Points, in no order, along strands that fork and pass close to each other.
In the rows, 128 means zero.
Points whose rows are less than 100 apart are linked; no others are.
Z801: [121 128 109 171 116 127 149 101  43 158 166 111 100 172 118 100 133  95
 120 167 130  93 130 135 145 108  96 129]
Z175: [167 103 109 114 172 130  76 136 161 113  73 155 158  82 177 196 131 133
  94 131  93 164 120 118 127 150 181 139]
Z845: [ 88 118 129 124 128 131 129  99  87 150 168 167 135 131  80 140 100 105
  86 195 144 143 162 169 150 127 137 203]
Z445: [106  98  35 150 118 109 120 119 172 102  60  77 119 135 170 104 174 123
 140 122  92 108  97 115 131 160 123  84]
Z207: [116  85  61 138 144 100 117 127 165 122  62 118 129 111 161 102 185 133
 132 133 126 130 116 130 131 160 138  84]
Z231: [161 189 184 170 117 181 113 113  64 131 170 108  91 148 144 124 114 138
 128 172 133 122  71 144 152 134 103 169]
Z15: [105  78 113 110 177  66 151 128 170 156  91 137 140  86 154 112 184 120
 140 144 156 161 115 176 117 132 169  95]
Z336: [ 94 123  65 146 100  94 136 130  76 127 131 108 130 147 143 143 153 121
 105  55 142  89 157  47 130 106  71 111]
Z848: [160 127 193 124 128 146 122  99 106 130 114 139 119 132 126 130 126 189
 140 136 138 126 119 136 135 165 120 132]
Z90: [141 110 120 134 122 138 118 120 158  97  80 125 120 137 140 102 140 162
 154 133  83 108 112 128 132 175 128  93]
Z865: [193 136 216 108 151 113 109  97 153 170 130 162 119 105 116 129 107 181
 148 112 132 164 137 159 131 156 160 126]
Z253: [ 84 157 132 124 118 126 170 159 130  98 134 118 143  96 141 152 110 115
 169 220  83 109  53 139 140 114 144 141]
Z18: [ 95 113  41 127 103  92 110 152 140  77 113 132 158 106 135 132 168 119
 113  82 146 119 152  67 129 139 111 113]
Z305: [101 128  58 145  98 107 128 117  86 120 117 104 133 157 161 155 145 127
 111  42 121  76 144  58 118 123  63  94]
Z121: [153 119 127 106 146 102 113 132 202 147 123 137 132 124 116  89 137 114
 147  71 138 147 162 161  92 119 168  82]
Z164: [ 94 168 131 145  90 148 167 104  84 113 174 143 137 147 106 158  89 101
 124 204  81  91 111 166 146 117 156 169]
Z327: [134 130 173  93 133 161 126 117 126 150 164 154 153 122  95 175 104 102
  82 162 159 171 172 162 123 114 151 202]
Z12: [115 105 111 109 112 117 128 136 116 137 136 123 149 135 123 133 135 126
  94  85 170 124 169  83 127 115  87 130]
Z352: [ 96 136 138 116 132 106 150 151 153  94 121 113 123  97 160 128 104 128
 173 193  69 121  41 110 144 146 130 127]
Z276: [131 167 189 132  83 133 179 105  86 132 181 109 116 142 145 143  93 118
 152 172  93 111  73 124 150 133 118 161]
Z192: [157 121 148 151 171 103  90 120 145 150 125 129 102 145 103 118 128 136
 128  13 161 117 191 175  78  95 179  90]
Z743: [104 138 160 123 112  98 160 148 158 104 124 128 107 110 142  86 113 131
 195 176  69 122  41 111 154 156 120 111]
Z762: [118 102  95 124 112 100 127 104 140 151  94 126 125 146 115  70 167 155
 148  82 127  97 159 105 125 152  80  76]
Z507: [133 107 121 124 114 121 129 114 126 127  98 136 137 141 114  92 153 158
 151 117 123  99 139 124 124 162 101  89]
Z735: [169 149 192 139 142 154 114 103  88 158 136 127 110 130 118 127 133 178
 122 159 166 142 117 150 147 149  97 151]
Z150: [124 115 127 123 151 109 157 107 167 180 139  91  87 143  89  54 135 134
 173  72 191 139 181 134  97  91 110  83]
Z348: [115 140 125 125 110 165 131 143  97  90 113 147 167 117 108 167 125 130
 125 179 115 101 125 135 126 139 154 153]
Z948: [115 127 126 125 128 152 130 149 124  82  95 133 141 118 136 144 130 141
 153 180 103 109  93 140 118 153 147 125]
Z924: [100 129 116 164  97 123 169  97  55 138 171 126 112 170 104 119 118  90
 127 181 111  84 132 153 143 118 123 140]
Z792: [ 96 128  70 149 110 101 136 147  72 142 156 102 120 137 141 135 146 118
  86  66 155 111 161  40 143  83  71 131]
Z767: [112 156  45 138 103 133 114 135 119  55 101 115 192 127 145 187 110 120
 105  96 111  82 117  80 126 128 139 124]
Z664: [169 106 136  99 180 113  80 144 174 138  85 157 156  78 172 172 137 125
 102 130  92 172 115 145 121 138 190 137]
Z9: [170 184 160 179 131 179  83 120  59 143 174 131  92 144 121 115 119 132
 110 188 134 131 102 151 163 140  92 179]
Z854: [102 104  74 113 119 102 124 161 149  99 119 141 157 101 123 110 171 110
 123 111 163 139 152  97 123 131 127 115]
Z537: [190 104 125 125 141 138  78 131 178 119  67 152 140 108 161 176 127 152
  92 105  74 152 138 109 148 167 163 125]
Z707: [138 155 130 118  87  85 170 131 113 110 141 142 150 102 153 143  93 116
 177 171  54 113  64  59 163 152 121 116]
Z667: [106 102 106 111 105 108 140 142 122 128 132 135 149 132 101 107 151 114
 119 107 165 123 168  96 129 123 106 128]
Z868: [144 179 200 147  97 147 155 104  79 140 175  98  98 142 159 121 101 127
 153 158 115 120  50 125 149 133 104 157]
Z302: [171 114 139  91 159 117  85 149 187 135 107 158 163  97 155 147 133 115
 111 104 108 170 132 152 110 132 180 119]
Z516: [129 126 103 125  88 127 134 112 123  96 116  93 143 158 156 133 113 133
 151  97  72  81 108  99 120 151  95 100]
Z635: [159 163 114 163 161 190 102 168 147 168 145 102  75 164  88  74 108 121
 137  78 183 167 167 127 110  65  87 116]
Z623: [107 136 158 127 118 159 136 118  95 133 144 181 137 117  75 164 125 127
 110 211 124 136 144 176 144 141 150 198]
Z513: [165 155 165 133 162 166  92 118 108 177 179 133 108 132 109 128 110 125
  87 194 167 175 139 168 154 129  95 197]
Z408: [164 129 151  97 152 152  99 137 156 155 143 116 133 138 158 172  99 134
  74  55 173 161 152 126  92  99 105 114]
Z892: [161 126 181  79 134 148 116 134 140 137 134 168 166 111 111 174 121 122
 114 141 144 167 155 152 113 128 157 161]
Z838: [128 113  58 143  96 128 111 122 179  96  71  79 121 153 156 110 143 129
 142  98  54 104 104  99 137 167 105  88]
Z315: [127 110 134 136 156 113 133 151 161 101 141 131 107 152  97 100 159 102
 146  53 175 148 188 148  87  87 180 101]
Z106: [135 141 142 146 113 154 129 110  53 139 151 112 132 147 123 152 117 131
  95 165 137  96 130 136 143 124 107 159]
Z360: [118 143 209 127 110 136 154 111 145 102 121 132  91 135 129  92  97 162
 185 141  96 119  64 125 140 171 133 132]
Z510: [103  92  51 129 134  89 117 141 162 109  88 127 140 103 151  97 194 121
 134 119 151 133 130 112 124 147 126  90]
Z988: [ 86  81 120 108 168  83 166 139 143 140 100 149 148  75 143 140 185 111
 136 167 172 160 113 174 115 118 164 120]
Z483: [ 95 117  82 145 117 101 139 148  80 168 155  94 104 148 128  86 157 112
 110  81 161 130 157  57 146  70  65 131]
Z884: [187 133 177 119 154 112  95 105 185 173 135 116 118 118 120 116  99 148
 138  52 115 130 163 193  95 118 175  95]
Z398: [143 117 142 136 161 104 118 126 166 139 133 130 106 145  94  91 137 115
 154  42 166 130 186 175  78  95 183  85]
Z52: [ 86 107 103 133 134 122 149 160 114 118 101 150 141 100 110 112 179 115
 144 194 157 124 115 160 127 131 145 120]
Z761: [107 154 196 108 116 119 134 135 149  93 131 154 109  98 143 129  78 131
 163 163  73 127  42  70 155 170 138 163]
Z872: [160 113 146  90 135 143  98 128 144 151 131 131 154 125 156 180 105 151
  75  74 157 149 157 109 112 125  99 125]
Z450: [118 105 113 105 129  94 143 108 164 174 120 119 115 137  98  55 153 145
 155  75 163 127 175 112 114 123  90  78]
Z31: [ 82 115 120 111 123 139 140 126 120 126 174 164 142 115  74 129 106  82
  87 172 155 166 175 155 138 108 160 198]
Z178: [188 162 187 129 157 160 100 121 114 179 157 124 114 120 113 120 122 154
 114 159 182 169 129 154 146 126  90 152]
Z454: [150 112 111 103 157 104  97 150 204 128 116 137 149 107 151 115 149  97
 120  76 130 161 142 153 101 123 176 100]
Z927: [ 82 132  75 157  93 118 165 146  83  97 135 131 145 137 102 108 153  79
 138 163 123  77 131 125 130 121 142 122]
Z200: [167 124 158 113 157 134  93 126 170 148 133 123 123 150 147 162 105 130
  90  21 152 145 168 155  83 102 146 101]
Z683: [115 126 117 134 150 131 147 134 141 179 147  75  85 157  99  55 139 125
 141  83 195 154 165 112 118  67  83 115]
Z670: [168 114 171 119 130 145 109  97 126 125 101 142 124 132 141 140 121 192
 121 109 117 126 133 123 136 170 120 116]
Z917: [113 138 169 129 110 121 159 134 149  94 119 124 103 134 130  81 120 147
 195 157  79 113  64 133 139 162 122 107]
Z956: [ 77 122 134 134 156 150 162 142 111 108  96 148 136  87 130 178 153 137
 139 225 130 124  85 177 122 111 165 155]
Z263: [126 171 168 127  71 114 194 106  93 137 187 133 130 129 136 153  89 107
 156 189  78 113  79 115 163 126 129 155]
Z209: [150 134 147 124 162 173 100 158 138 132 152 113 115 150 153 187 103 119
  61  45 191 164 160 125  85  78 124 129]
Z349: [142  91  99 136 163 109 115 131 170 133  61 135 125 102 163 118 168 145
 130 146 110 143 110 142 133 160 161  91]
Z847: [165 166 142 162 146 165  74 126  74 161 178 143 104 139 111 112 108 121
  95 196 143 148 126 151 164 131  81 185]
Z818: [123 113 115  99 118 130 119 140 129 131 142 123 154 125 136 165 115 130
  75  72 174 138 168  85 120 111  95 139]
Z839: [ 99 121 123 123 151 137 139 141 149  79  94 107 127 107 163 148 119 141
 154 188  90 121  63 135 121 149 150 121]
Z846: [ 96 134  33 142  97 105 111 143 120  68 107 128 169 118 136 161 147 122
 105  74 134  93 146  61 130 136 115 114]
Z484: [124 117 125 132 125 135 121 123  74 166 159 116 128 143 109 119 123 113
  82 152 167 128 154 120 148 107  91 160]
Z323: [121 121  91 134  95 123 127 111  99 111 112 105 144 160 150 140 135 136
 132  81 106  71 133  94 115 142  82  98]
Z596: [196 133 200 102 151 107 104  98 176 175 135 140 123 105 125 121 100 166
 140  86 123 156 149 167 121 139 159 110]
Z962: [162 106 130 120 120 151  96 112 144 103  84 140 140 134 154 164 114 175
 110 101  89 118 136 106 135 175 128 119]
Z304: [144 106 124 135 145 131 116 129 160 111  73 144 116 115 143 107 150 164
 149 153  97 129 110 139 133 174 153  92]
Z729: [135 149 120 110  84  99 157 128 129 103 140 114 156 121 157 138  89 116
 172 147  53 104  75  73 144 151 113 114]
Z768: [117 116 105 156 131 119 127 122  64 178 162 114 105 155 109  83 132 101
 101 154 157 130 148 118 156  94  82 151]
Z493: [ 90 157 121 140 109 166 143 131  90  98 134 162 151 118  92 167 117 116
 113 214 105 106 118 167 138 122 168 179]
Z633: [ 68 153 117 132 136 143 175 147 121  95 118 115 146  96 139 170 124 118
 147 223 100 103  63 160 130 100 158 154]
Z308: [172 123 192  89 140 132 114 123 142 145 121 171 150 113 115 153 122 155
 134 137 136 162 146 148 122 147 151 141]
Z871: [ 81 102 119 127 158 121 164 145 118 130  99 159 145  73 122 153 175 116
 127 210 165 149 110 182 126 110 161 145]
Z971: [171 130 157 129 165 121  88 116 168 159 127 120 116 146 133 140 110 141
 105  15 139 125 172 177  78 104 163  92]
Z861: [ 95 113 101 138 106 124 149 153  98 110 116 144 146 130  92 102 163 105
 141 174 140  99 134 137 131 136 130 123]
Z990: [101 160 110 152  90 132 178  82  72 130 192 135 126 161 119 146  82  82
 118 192  93  91 118 151 143 110 148 146]
Z122: [131 141 104 167 165 159 131 147 142 172 140  78  61 163 100  55 130 127
 150  74 198 165 169 125 111  54 104 115]
Z75: [134 122  97 126  86 121 130  99 155 105 105  83 124 163 162 115 118 137
 152  82  44  91 101  89 133 163  84  92]
Z167: [102 124 132 102 131 161 134 124 133 114 180 155 151 115  87 162  95  79
  71 143 158 174 180 149 123  97 174 205]
Z607: [117  98 124 157 148 120 155 158 135  84 153 118  83 165  92 109 173 126
 134  58 174 165 211 123 112  74 178 128]
Z353: [157 172 115 137 138 182  91 180 139 177 149 114  95 156  84  76 101 126
 125  71 157 165 159  98 122  78  53 111]
Z310: [128 140 110 117  88 128 143 127 123  86 127 102 157 143 153 146  99 122
 154 130  71  83  98  99 121 145 116 114]
Z347: [106 156 222 115 108 137 150 125 141 101 135 149  99 124 128 123  86 144
 176 158  97 125  52 109 144 163 143 169]

A fork is a point with three links. Follow the links from the first point to the second and name the forks in between, in order.
Z664, Z596: Z398 > Z971
Z729, Z323: Z516
Z348, Z308: Z493
Z121, Z12: Z398 > Z971 > Z408
Z510, Z305: Z207 > Z516
Z18, Z207: Z854
Z865, Z12: Z971 > Z408

Follow the links from the first point to the second, and from the first to the third. Name the last point that the two ways share.
Z398, Z865, Z818: Z971
Z767, Z12, Z445: Z854
Z607, Z971, Z537: Z398
Z90, Z12, Z310: Z207
Z360, Z988, Z623: Z352
Z846, Z408, Z207: Z854
Z871, Z347, Z348: Z352
Z924, Z948, Z845: Z493

A fork is a point with three links, a tip a point with one. Leave the first point through the second and follow the links. Name the first fork or tip that comes.
Z818, Z12: Z854
Z253, Z633: Z871
Z305, Z336: Z483
Z493, Z164: Z106
Z150, Z683: Z353
Z483, Z792: Z516
Z348, Z948: Z352
Z924, Z990: Z493
Z507, Z90: Z207
Z327, Z892: Z971

Name the points in between on the shortest way along the links from the first point to the second, in order.
Z635, Z450: Z122 > Z683 > Z150
Z513, Z537: Z178 > Z735 > Z848 > Z670 > Z962
Z607, Z408: Z315 > Z398 > Z192 > Z971 > Z200
Z164, Z768: Z990 > Z924 > Z801
Z792, Z323: Z336 > Z305
Z348, Z845: Z493 > Z623
